Points, in no order, along strands that fork and pass close to each other.
Two points are linked if the straight distance between their rows is under 83.5.
tade: [ 48 -41   3   6   6  -2  -9  44  11 -32  49  20   6 -37   3 -32 -23 -31
 -13   2  26  -2 -20  24  -3]
mol: [ -9  -9 -18  -7 -17  16  40   5  14  31 -50 -36 -24 -28  -1   4  54  23
 -18 -44 -52  30  -5 -65  -2]
tipek: [  0  20  -6   1   1   3  18 -11  22  -3 -60  16  -8   0 -16  -8  46  28
 -14 -30 -29  46 -11 -25  -7]
vafa: [ 36 -33  10 -18  -3 -12 -23  -4  -1 -28  14  -7  -5  23  34  14 -33 -33
 -15  27  31 -23  -8  30  20]
sepup: [ -7  29  27 -26  18  -9 -53 -11  -2 -12 -27  27  39  28  -2  20  27  13
 -15  38  20  13 -10  63  -2]
kazu: [ -4 -27   5 -14   9 -17 -17 -14 -15 -22 -41  33  -2  60  -5  37  -6   4
 -16  14  18  22 -48  39  -4]
nifas: [ 32 -33  10 -12  -3 -22 -23  26  29 -25  29 -21   3 -16  43   3 -13 -38
 -23   5  18 -24   0   9  13]
ruv: [-19  10  -5   6  -2  -7   7 -38  15  -7 -67  -8 -26  49  11  33  12  42
 -23 -16  -6  17 -13 -41   9]
kuzu: [ -6 -45 -11 -23 -13 -12  25  47  17  26   5 -28   4 -50  18   0  44 -16
  -8 -46 -39   8   7 -19  -6]
fofav: [ 24  37   6   3  -9   2 -12 -36 -18   2  -1  -1   4   7  -4 -22   4 -11
  15  22   1 -23  56  29  16]
Kule: [ 10 -43 -15  28  -1  -9  12  55  26  -7  68 -16  -6 -39  17  -8 -43  -8
 -20 -18  33  -2 -61 -39  -5]
kiko: [  6 -31 -26  28 -35  -4  54   2 -16  31  16 -32 -38 -16  -1 -13  -4  -2
  -5 -48 -17  -7   1 -47   6]
tobed: [ 15 -13 -12  32 -37  13  58  24  28  29  11 -59 -32 -69  11 -21   9  18
 -36 -44 -22   7  -8 -91   7]
vataz: [-26 -23   8 -36   6 -24 -26  22  20   6 -55   3  23  13  15  52  39   1
 -16   0 -35  16  18  22 -15]
safud: [-43 -25 -13   1 -15   5  43  16 -20  59  25 -43  -3 -30   6  10  23 -17
  28 -46 -48 -18  24 -28  -7]
Bet: [ 29 -34   2  -4   0 -10  25  23  39 -18 -27   2 -11  -1  19  -6  17   7
 -46 -23  10  30 -52 -21   9]
Pefi: [-65 -10 -13 -19  -8   5  15  -4  -7  46 -41 -41  -8   5   7  54  38  14
  16 -24 -60  -4  35 -39 -10]
menaf: [  5 -25 -12 -17 -13   9  36  35  30  23 -27 -39 -13 -50  15  -2  53  11
 -27 -39 -44  23  -5 -54   0]
Kozu: [  3  20  -1   7   3   2  21 -26  35 -11 -74   5 -23  22   9   2  31  38
 -32 -25 -13  42 -29 -44   0]
Rutum: [ 10 -39 -22   4 -15 -11  39  22  -3  11  18  -3 -19  -9  -1 -14  -5  -2
  -8 -42   1   9 -28 -29   2]
kugi: [-22  63  18 -10   3   1 -28 -45  -6   8 -40   0  18  28  -9   9  28  24
   8  28  -8  -3  47  26   8]
bifi: [ 28 -32   2   8   4  -5  11  29  34 -26  16  -2  -4  -2  17  -8 -11  -4
 -36 -19  30  15 -60 -20  12]
toseb: [ 36 -20   3 -10  -4   1  20  17  55 -11 -45 -20  -9 -17  35  -5  33  10
 -49 -18 -14  25 -14 -38  16]
vikur: [-17  49  12 -10   6  -6 -27 -41   9  -7 -73  10   7  37  -4  22  33  37
 -13  14 -10  17  22  15  -8]
rofe: [-56   8  -8   0  -3 -19  -4 -43 -21   3 -65  17 -20  54 -16  43   8  32
   9  -7 -20  12  14  -5  -7]
Mep: [-19 -19  -7  -7  16   1  -5  -2 -21 -13  23  21   4  39 -19  14 -35  -7
  17   0  32   5 -60  12   3]
lag: [ 43  47  12  13  -7   9 -19 -33  -5 -19  16  -2 -10  10   6 -27 -18   4
  -8  32  32 -27  21  12  14]
ranid: [-49   1  15 -27  12 -24 -36  13   3  14 -52  25  37  22 -12  49  29  13
   6  19 -30  21  12  42 -27]
gitis: [ -2   5   6 -14  -1  -6 -10  -7  19   2 -29 -20   8  17  20  23  20   2
 -11  -1 -12  -7  28  -5  11]
boka: [-22  40  11 -13  12   3 -14  -1  -8  17   8  19  44  -8 -23 -13  25  -1
  36  10 -14   2  35  37  -5]
Dipo: [-23 -46   2 -25   8 -25 -20  14 -11  -3 -28  21  11  45   4  48   4  -8
  -9   0  -1  15 -30  38  -3]
Buk: [ 20 -14  -5 -20  -9 -17  -4 -35 -49  -7 -29  33 -12  43  -7   2 -18 -14
  19  27   6 -13  21  49  10]
dev: [ 60 -21  10 -16   1   3 -26 -12 -11 -43  12  17 -11  22  15  -9 -37 -24
 -18  38  43 -15 -31  43  11]
posi: [-45   0 -10  -7  15 -13  -2  -6 -19  -2  -5  29   9  45 -27  20  -7   9
  21 -17  10  24 -45   6  -5]
gam: [-11  23  13 -22  -1  10 -19  -1  30  13 -19 -43  17  -7  26  24  31  -2
   3   2 -32 -14  56 -20  10]
kivu: [  2 -37 -12  22 -21  -1  33  31  -2  34  56 -37 -13 -49  17 -11  -6 -33
  11 -30 -22 -30  33 -27  -6]
kaso: [-24 -10   3   4  11  -5  -8  29  20   6  61 -35  19  -5  30  16 -27 -19
  12  -9  15 -24 -16 -22   4]
dibi: [ 33  23  -8  55  -5  23  19  18  15 -11  40   8 -13 -44 -30 -58 -13  10
  -4 -16  14   5  14 -29  -9]
mame: [  8 -17 -17  46 -29   3  44  36  29  30  48 -53 -22 -70  17 -15 -10   4
 -23 -34  -9  -6  -3 -77  -5]
seko: [ -6  15  19 -37   8   0 -44 -36 -57  -8   8  18   3  40   0  12 -43 -11
  19  69  40 -31  -5  62  19]
Lesus: [ -2  -9  13 -36   1 -20 -30 -31 -51  -3 -20  26   6  42  -1  15 -24 -18
  21  54  15 -25  24  67  17]
San: [-58  35  19 -17  13 -24 -39 -19 -24  19 -53  43  37  26 -33  33  22  26
  20  32 -19  17  23  57 -29]
zop: [  7  -3  15 -35   1  -7 -22  10  32  -4 -54  -9  17   4  25  25  47   2
 -24   7 -29  10  27  15  -6]
mak: [ 15  -5 -16  27  10  19   4  24  -4 -15  68  19  -5 -21 -22 -33 -49  -6
  15   1  35  -1 -31 -11 -13]
teseb: [ 32 -22 -15  48   7  12   6  43  22 -25  72   9 -12 -42  -2 -31 -58   1
 -21   5  45   0 -38 -31 -16]
Fari: [ 23   9  19 -22  13  -2 -30   2  -5 -21  -2  31  30   9  -6  -8  20  -6
  -9  27  20  10 -13  60   4]
Tef: [ 16 -19   1 -25 -11  -3   9  10  35   2 -72 -21  -7  -1  31  20  52   9
 -36 -12 -41  19  18 -27   3]
Gug: [ 15  -8 -11  -1 -17 -15  16 -36 -32  -5 -32  11 -22  35  -6   0  -7  -6
  10  -4  -5  -5  29   8  14]
mego: [-35  -6  -3 -22  21   4 -15 -23 -55 -10  17  42   5  45 -30  15 -50 -12
  44  27  30   0 -49  40   3]
Suk: [ -9  -3  -3 -18  16  11  -6  -9 -49  -4  51  35   5  12 -29 -10 -60 -25
  58  34  24 -16 -26  36  -3]
gisi: [ 15  41   3  25 -15  14  11 -36 -20   7   4  -3  -6  -9 -29 -31   8  -8
  27  -3 -16 -14  60   8   9]
dosil: [-12  -8 -18  27 -34  18  55 -16 -12  44   3 -60 -39 -28  -4   3  13   2
  -3 -48 -40 -12  20 -64   6]
Kepi: [  1  43   8   4   0 -16 -15 -54 -13 -16 -83  44  -5  38 -18   1  34  35
  -9   9 -11  32  16  33 -16]
Gude: [-15   7  -1  -5  10   1  -1   0 -26   7  40   9  12  14 -10  -5 -37 -20
  41  17  16 -24   6  16   5]
pepa: [-69   6  12 -19   8  -8  -8 -11  -9  33 -23 -19  14  32  11  48   9   1
  32  11 -31 -26  51   4   8]
dob: [ 34  34   6   7   5  -3   5 -45   0 -23 -59  36 -10  22 -12 -31  27  25
 -14  -3   1  30   0  20   1]
beme: [-13   3  -6  19 -22   8  27 -23   1  25   1 -51 -19  -2  12  15   6  -2
   6 -28 -31 -24  41 -49  15]
tuf: [ 31 -17  11   1  14   1  -5   0  18 -37  -1  11  -1  29  12   0 -16  -4
 -30   7  42  15 -65   5  16]
fiveb: [ 32   8  -5  45 -16  20  51  16  46   2  -3 -26 -29 -60  -3 -45  10  23
 -40 -37  -9  20 -10 -74  10]
sikes: [ 38  10   4 -14   9  22 -28   4 -44 -12  66  39  18 -37 -17 -44 -48 -28
  37  62  27 -33   9  66 -12]
Lin: [ 29  16  -5  20  11  25 -24  21 -26  -7  84  30  11 -51 -16 -45 -54 -20
  32  51  33 -29  22  37 -22]
ritak: [-32  52  20 -19  15 -18 -49 -29 -26   4 -42  41  39  23 -26  10  27  26
   5  43   6  12  11  73  -8]
Disek: [-35   8   1   6   7  -1  13   0 -23  27  44 -17   7   8   5   4 -26 -19
  49   4  -7 -39  32  -4   7]
sof: [ 38   8  -2  57 -10  25  37  34  38 -12  18  -2 -17 -68 -10 -63   1  19
 -34 -26   7  14   1 -48  -2]
zivos: [  6 -33 -18  41 -25  -9  29  29  15  26  68 -52 -22 -52  35   2 -33 -16
 -12 -18  -1 -32  15 -58  -7]
nor: [-61  10  -2  -5  13 -22 -17 -22 -18   2 -46  33   3  55 -25  42   4  27
   7  -3  -6  24 -19  16 -18]
diga: [-15  45  12  -1  15  10 -18   9  13   1  30  -1  34  -3 -13 -16  11   5
  22   4   8   0  16  10   2]
voda: [-81 -17  -3 -24   3 -14  -8   3  -7  35 -54 -14   5  29   9  69  22  22
  11  -1 -47 -11  32  -7 -18]
Seg: [ 34 -13  11 -13  15   1 -23  30   8 -27  29  22  25 -19   4 -20   4 -25
  -6  13  26   1 -17  43   1]
Beka: [ 31  21   4   2  18   8 -15 -37 -20 -44  -8  45 -10  32 -20 -25 -18  11
  -6  20  45  24 -68  28   4]
fem: [ 68 -36  -2   0  -2   7 -13  15   0 -42  45  16 -12 -19  15 -24 -47 -34
 -18  30  42 -13 -25  24  -1]
veb: [-18  12 -17  -5  -8  21  30 -15   5  28 -73 -24 -19 -20 -17  17  66  24
  -7 -37 -69  39  15 -53 -12]
niki: [-61 -25 -15 -14 -12  -3  34   1 -21  59  -9 -40  -7   1  12  36  25  -6
  30 -30 -50 -22  32 -24  -5]
zat: [  9 -51 -18   3  -5 -10  27  40  -1  -2  42  -8 -11  -9   7  -6 -25 -10
 -10 -31  21   5 -63 -23  -1]
rina: [-54   1  12 -18  11 -12  -2 -10 -29  27  10  -9  13  32  11  30 -18 -16
  46  20 -10 -39  42  22  15]
kupev: [ 42   9  14 -12   7  11 -39  10 -21 -22  46  24  23 -23  -4 -33 -20 -25
   7  47  38 -21  -4  65  -3]
sozen: [  9   9  -2  24  13  14  -3  11  15 -27  46  11   3   3 -17 -21 -39   7
  -6  -3  47  12 -58 -16   0]
rilap: [-51   3 -11  -4  -7  -6   2 -32   1  12 -73 -16 -25  47   3  55  15  45
  -6 -13 -28   7   6 -41  -4]
Rep: [ -6  21 -10   2  -5  12  18  -3  14   8 -27  -3   1  -4 -18 -11  40  14
   1 -32 -31  24  18 -21   0]
guvin: [ -7   7   6  -4  11   3  -8  31  29  -4  38 -14  27 -16  10  -7   6 -13
   3 -10   3  -6   2  -7   3]
sope: [ 44  46   8  22   2  18 -24 -12   6 -29  45   7  -5  -3  -1 -35 -35   4
 -11  37  51 -18 -13  10   3]
Vene: [ 38   8  -8  15 -13   2  21 -31 -10 -17 -25  22 -20  12 -12 -32   6   1
  -1 -11   0  11  17   2  10]
lureg: [  3 -19  14  -3  15 -19 -34  29  30 -17  65 -28  17 -26  42   4 -31 -39
  -6  16  25 -34  -1   2   6]
ranud: [  2 -48 -11  -2  -9 -12  22  53  11  22  47 -21   2 -55  20 -17  13 -29
   7 -38 -20 -14  13 -13  -6]
beso: [-27  20  -7  -5  -6  21  19  -8   4  30 -41 -12   9 -21 -28   8  63  13
  14 -30 -64  25  35 -31 -10]
sedi: [  4  13  13   1  19  11 -34  11  -4 -11  76  -2  18 -10  11  -6 -57 -25
  22  47  48 -34 -11  25  -2]
dorab: [-28  53  12  -8   2   8  -9 -20  -4  22 -20  -3  27   4 -17   4  33   8
  30   4 -33  -2  61  15   4]
gis: [ 19   7  -8  32   9  15 -15  25   1  -7  91   6   3 -42   4 -23 -64 -25
  17  41  33 -32  16   6 -18]
fabo: [ 27  37  -2  41  -9  23  15 -10   0  -4  29   5  -8 -37 -32 -52  -1   2
  15 -10   0  -4  40 -11  -1]
ter: [ 29 -26  15  -8  16  -9  -8  -9  17 -34 -40  26  -3  44   9  17   8   5
 -40   6  27  30 -58  30   5]
Lafa: [ 26  24  -6  18  14  19   1 -24 -11 -40  19  37 -17  14 -28 -40 -32  17
   2   2  43  21 -66  -2  -1]

Follow the links from the first point to the second, and from the first to the third. Name the last point that the two ways share.
teseb, sedi, Dipo => bifi
sepup, vikur, sedi => Seg
lureg, Kule, sedi => Seg
sozen, gis, dosil => zat
Lafa, kupev, gam => zop
beme, Lin, gam => zop

A fork is a point with three links, a tip a point with one. Leave the first point through the second and follow the links. Name the first fork or tip that comes.
mego, Suk => safud
rofe, rilap => sope
seko, Lesus => Seg
kugi, vikur => seko
